Points on a hilly landscape, in no order, each with its height.
From any point a ball rolls to the lowest of the 2 points nearest to it. It stops when none of these is lower. Distance is the straight distance between rows; heights are no part of it.
zepuz: [5 21 -13 3 -17 6 37 7 10 15 -44 35 -69 26 -37 -35 16 0 -7 1 61 9 17 -22 43 -31 -12 72]  (h 5.94)
kulu: [-29 4 46 -20 11 2 52 -10 34 70 -15 -19 -22 -20 6 2 61 -22 -8 47 -36 93 -3 15 43 -66 -24 -2]  (h 1.85)
vusib: [-38 24 -14 -43 38 -13 -12 18 10 -25 -14 80 45 -20 24 55 -3 -27 14 -7 -50 -5 1 10 6 -35 30 34]  (h 2.71)
Deren: [-9 -24 -39 62 25 10 48 43 -12 2 30 -21 3 59 -39 -16 -52 -28 50 -19 37 1 -53 29 -60 14 26 32]  (h 4.25)
pufot: [12 40 -27 7 35 -21 11 -37 7 -29 8 -64 -38 -30 -1 -23 -8 -7 57 31 10 65 12 17 -5 28 -2 -38]  (h 2.35)
Vofi: [8 1 10 -102 -33 28 -43 24 -27 11 -19 -32 52 -52 -21 14 0 19 58 31 -12 -42 0 -65 37 -22 -17 -21]  (h 3.86)
nivid: [-8 1 15 -9 25 37 14 -7 -6 40 -54 27 -42 35 25 22 26 85 -14 78 5 33 14 -16 -10 13 -6 13]  (h 1.79)
fesa: [-7 15 -36 -3 20 42 47 34 29 -27 -24 -63 -71 -9 -14 37 -78 13 30 -28 25 30 -71 36 -23 -28 37 23]  (h 1.54)
Kib: [-48 7 -43 26 -22 -2 59 7 -76 22 9 -9 -1 -37 30 8 -41 2 -25 -6 -6 25 22 26 53 40 -13 34]  (h 2.30)
nibek: [21 36 3 21 -72 21 -1 -37 -18 33 -22 31 -16 46 60 1 -14 24 -39 0 -11 -18 -2 -11 33 16 2 -27]  (h 6.51)
teka: [-41 55 -7 -45 0 8 11 11 21 17 -9 22 46 -60 4 23 -20 -45 45 2 -60 23 -11 19 54 -28 32 12]  (h 2.16)
Melet: [0 18 34 18 -16 -28 -23 -10 63 8 -36 -46 -12 -28 2 4 11 -14 25 -18 -19 31 5 -37 -1 -71 -23 -113]  (h 4.07)
sol: [63 -17 -22 -1 -12 15 5 57 10 26 -50 -20 -4 62 -28 8 13 4 63 20 52 -8 13 -76 -20 -49 -27 -26]  (h 4.61)
Pufe: [19 47 -4 -65 6 5 34 -28 11 0 -22 20 -23 -17 -44 -50 34 17 27 22 41 4 39 -19 53 32 -9 52]  (h 5.74)
tesuf: [-16 -29 13 -14 30 2 32 -63 14 -31 9 -4 -44 -28 3 -1 -51 42 -20 -67 -27 1 -10 14 -50 23 60 5]  (h 2.05)
maku: [-38 11 -16 6 44 -37 19 -2 -19 -31 16 7 0 57 22 44 -6 22 -15 -29 -29 2 -41 28 -46 -1 -11 -46]  (h 4.37)
vameg: [74 10 -2 -14 9 12 -43 49 62 -15 -7 1 -17 68 -5 28 57 -9 -9 28 36 -9 -15 -59 24 -62 -37 10]  (h 4.83)
par: [-16 15 -47 -12 -18 -6 25 -12 -16 59 -20 9 31 -76 16 -9 -36 -36 3 9 -42 86 17 -2 42 -17 -15 21]  (h 1.15)
gobok: [-3 24 -26 65 14 7 9 -45 16 15 -10 51 19 9 11 26 -49 -59 -8 -53 -22 13 -12 35 -64 26 82 15]  (h 4.94)
gumab: [-37 -17 35 43 28 -42 40 -37 1 -35 67 8 14 51 3 -9 21 10 -34 -78 -57 -16 -31 26 -49 12 -15 -52]  (h 4.11)
lomu: [11 -25 -27 -60 54 55 29 29 -46 -26 19 -12 35 16 16 56 -22 31 19 7 6 -43 2 12 -16 48 11 25]  (h 5.13)
Zapo: [0 -70 -14 -9 -2 44 5 -18 -68 21 -48 8 -28 8 -33 22 -39 98 -19 -1 82 -57 -36 15 -68 37 0 46]  (h 3.42)
bur: [9 -6 -5 88 -31 41 10 -27 -28 23 19 20 42 14 30 -4 -30 -40 -16 -27 17 -40 20 15 -47 81 78 9]  (h 5.20)
popap: [17 -29 -8 -97 49 22 17 26 15 -63 1 -27 22 -9 -7 61 -32 29 47 -31 -14 -33 -8 -27 -27 -27 1 -8]  (h 4.90)
tinof: [23 4 7 64 -43 43 -16 0 -10 24 33 8 -24 82 39 -6 -7 43 -80 45 10 -35 -11 37 -12 74 -2 1]  (h 6.64)
vipiv: [45 -73 -61 12 -24 -17 -17 86 -114 -2 -40 -4 -7 63 -20 24 -22 -12 27 5 64 -49 -37 46 -24 55 -17 5]  (h 4.19)
mek: [-6 -43 -1 -13 -20 64 26 -24 -19 49 -34 18 -36 25 -7 2 -55 104 -33 16 13 -5 -26 -24 -46 15 25 23]  (h 2.75)
bizem: [21 -18 -52 83 -4 21 23 28 -28 36 42 -47 -16 52 -15 -35 -47 10 15 61 59 26 -28 32 -51 76 31 3]  (h 3.75)
kesob: [25 -3 -15 -43 -37 44 -70 32 -39 23 -2 31 77 -36 38 38 10 2 -11 36 -9 -51 17 -60 46 0 -15 7]  (h 4.10)
tum: [-45 22 -15 -13 30 42 80 -9 18 30 5 -27 -4 4 8 51 -57 5 -31 -53 -23 61 -66 46 -6 -21 22 35]  (h 3.08)
per: [29 -31 26 25 -15 41 -53 40 -33 41 0 28 41 -25 -4 -8 46 14 -50 47 27 -49 65 -65 27 9 -36 60]  (h 4.35)
Bog: [-37 -17 59 -76 8 -14 -60 -38 48 -18 4 29 31 -78 -33 -3 64 -7 -27 18 -16 11 16 -4 28 -52 -10 27]  (h 5.40)
sodav: [2 -2 43 -46 13 -45 -2 17 16 -47 31 5 -58 14 -24 -51 -8 51 43 9 -28 -65 -6 2 4 14 10 7]  (h 7.01)
niram: [52 -3 0 45 -2 64 -3 -14 -19 8 30 -19 41 -1 9 -26 -1 -26 15 4 52 -36 56 -12 -31 84 30 7]  (h 5.39)
Sodi: [22 59 -10 -11 11 -11 -33 -73 15 -13 20 -9 2 -57 16 -33 38 -43 25 48 18 70 34 38 6 53 2 -21]  (h 1.70)
Tabi: [-24 15 12 -7 23 -34 -46 -1 40 -33 -50 48 42 -83 -13 58 -4 -54 5 -59 -24 -8 42 4 -16 -63 18 -27]  (h 3.20)
nemib: [-2 4 10 22 -25 -47 2 38 18 17 -31 -36 -31 15 -25 -21 21 9 35 -3 8 21 -6 -72 32 -87 -40 -46]  (h 4.34)
pav: [-24 -22 50 -8 38 9 13 1 4 42 -4 -19 -17 13 24 20 62 55 -42 53 -27 46 2 -24 8 -44 -51 9]  (h 0.77)
Kitug: [43 -3 -13 -25 -11 -16 -25 19 60 -86 24 -49 -10 -60 -46 -24 -27 -50 20 -81 20 -27 10 -9 24 -50 -11 -12]  (h 2.79)
tivis: [-28 -11 4 35 -6 -64 -50 44 -74 -15 12 29 -11 11 21 -8 28 13 -4 49 -13 -50 16 -14 25 12 -7 15]  (h 6.85)
pem: [-10 22 2 0 -6 -32 -66 10 -6 -70 40 -37 13 -57 -9 -31 3 -53 19 -21 -2 -16 5 13 28 -17 -28 -15]  (h 3.25)
Dela: [29 -15 -27 3 23 67 -3 13 -51 -2 35 -26 72 -23 27 27 6 -6 -13 27 38 -15 57 -1 -6 77 -20 22]  (h 5.36)
vin: [37 31 -15 -6 -24 -1 28 -65 25 24 14 18 -13 41 28 -20 -16 -5 -32 -34 -13 54 0 9 16 3 -14 -1]  (h 6.38)
Pugev: [4 56 19 -1 5 -14 0 -65 38 35 -10 49 21 -21 36 4 70 -67 -9 36 -8 56 32 62 16 29 23 -12]  (h 2.29)
finan: [-2 26 14 15 7 -71 -56 -7 -11 -73 69 -33 33 6 -8 -13 68 -53 19 -20 -16 -13 -8 -1 -4 5 -56 -79]  (h 3.53)
bet: [-31 2 69 -30 -37 -40 -64 -37 14 55 28 19 67 -5 30 -13 62 -11 -17 63 -72 20 0 -7 26 -6 -31 -50]  (h 2.98)
nifi: [-14 -46 12 0 6 -50 -11 -41 26 -54 -27 66 -49 -18 -18 -34 -34 16 -29 -57 -32 -14 11 -2 -37 -28 35 3]  (h 0.89)
fego: [-9 -41 42 40 -21 8 -4 -2 7 36 54 3 52 -28 3 -67 -5 -18 -8 25 -55 10 23 -13 -1 8 8 15]  (h 4.91)
vodiv: [2 32 30 -93 -12 22 -27 -24 41 4 -2 33 -10 -39 -17 -20 40 28 -10 47 -3 6 9 -27 59 -15 -4 48]  (h 5.57)
rudug: [-3 -16 62 11 32 54 45 -44 49 -23 7 -34 -32 -49 -18 -19 5 18 -21 -41 11 -9 24 -1 -30 5 57 25]  (h 2.97)
rafu: [21 -3 -64 50 -48 -31 5 31 -63 10 -26 -15 -34 78 -8 3 -38 -11 12 -33 72 -38 -58 23 -6 -9 -41 -14]  (h 3.87)
kodu: [20 -13 50 -10 41 21 -50 48 42 -13 10 14 29 30 0 37 70 -17 7 41 13 -28 8 -35 -9 -34 -7 5]  (h 4.99)
davam: [-30 -34 6 70 10 -20 -4 25 -56 4 5 39 -11 59 5 1 21 32 -52 21 39 -44 -2 24 -23 31 -27 36]  (h 6.76)
debe: [40 -47 -62 12 -50 47 -19 70 -102 -10 -56 7 -38 9 14 39 -62 16 7 35 50 -65 -42 43 -27 62 43 11]  (h 4.00)
sen: [-17 11 32 -64 -44 12 -52 19 -19 -4 21 -49 15 -42 8 -39 -9 35 51 66 -41 -46 -9 -17 43 30 0 -43]  (h 3.59)
pepi: [29 -13 -16 -34 -4 60 46 44 -26 -7 -15 -77 -64 35 -23 -3 -58 45 45 -2 51 -35 -57 5 -12 15 24 18]  (h 2.85)
revo: [29 13 -31 21 -45 29 15 36 -48 -5 1 -66 -64 34 11 -22 -61 3 7 -13 38 -26 -35 8 35 12 -12 -11]  (h 3.47)
davan: [-15 -15 -8 -9 26 -20 24 23 2 -40 -29 -24 -13 39 -16 41 0 19 21 -87 12 -34 -17 -10 -26 -42 -9 -45]  (h 4.63)
Bisur: [4 -6 -49 46 31 -1 37 -25 -20 24 58 -61 -9 26 11 -28 -25 16 2 49 3 84 -4 31 -32 57 -11 3]  (h 3.14)
tevi: [-80 9 -22 41 30 7 87 14 -45 28 -11 -9 -20 -21 8 20 -40 -6 -14 -16 -20 43 -26 55 3 -3 32 47]  (h 3.15)
zilo: [-5 4 -9 33 -6 0 71 -27 10 69 -18 27 -19 67 -32 -44 -2 4 -25 -11 24 52 0 18 -1 3 -1 53]  (h 6.17)
tiz: [-19 -29 13 -28 10 8 40 -30 11 48 -61 40 10 -63 -4 1 13 -16 -18 -5 -23 75 39 -20 14 -51 -4 40]  (h 2.27)
bok: [18 -13 -18 25 -18 -44 -9 -6 72 -67 -39 1 -65 -49 -37 -26 -34 -28 -17 -88 15 -4 18 -12 11 -56 26 0]  (h 2.06)
zet: [-25 1 30 42 3 -54 6 -34 -6 -13 54 -14 39 7 23 -18 66 -42 -59 -58 -59 22 -2 9 4 -11 -59 -59]  (h 3.82)
siz: [3 -26 25 33 -50 14 4 45 -21 55 45 12 46 11 11 -44 -14 32 -56 27 -28 -42 41 -35 40 48 1 38]  (h 4.62)
fipe: [1 -28 53 -42 62 25 -35 -2 88 -49 38 26 27 -22 5 38 53 6 -38 4 -31 31 0 -10 -16 -58 1 4]  (h 5.19)
famuz: [-49 12 12 -44 -8 -66 -42 -18 -29 4 37 -22 37 -27 17 -21 30 22 20 67 -57 25 -7 9 45 19 -39 -47]  (h 3.27)
roki: [-12 30 66 1 -22 -30 -29 -45 63 33 -4 47 28 20 25 -9 94 -50 -16 30 -29 18 12 14 21 -30 -13 -40]  (h 2.66)
soped: [36 26 -20 27 -29 -75 -48 -26 69 -43 -36 11 -3 -3 -21 -15 25 -36 33 -48 1 -1 22 -31 -26 -42 -8 -111]  (h 3.81)
vil: [-12 3 42 -32 -3 -67 -57 32 -20 -46 24 34 -36 4 -13 -37 44 31 -6 46 -20 -89 7 -7 31 25 -8 39]  (h 6.93)
rame: [-9 29 -48 50 40 -1 58 10 39 -9 30 -2 20 35 -28 7 -42 -72 34 -71 26 24 -28 42 -34 0 35 27]  (h 4.60)
nuz: [24 48 -34 -13 0 -41 -38 -40 58 -36 -59 30 31 -41 2 60 -24 -55 28 -87 0 0 41 -16 -17 -28 7 -68]  (h 3.52)

For each start below, name the point where the ball stops.
tivis: par
fipe: par
debe: pav
siz: Sodi
soped: par
gobok: Sodi
vipiv: fesa
fego: Sodi
zilo: par

Call two points neighbours if one is among the 2 nearest of the other. Go from one point of each pair to the other, from neighbour to neighbour, staying as low as possible. Name the highest point that can't be avoided.
par and pav: tiz
fesa and par: tevi
Sodi and nifi: niram
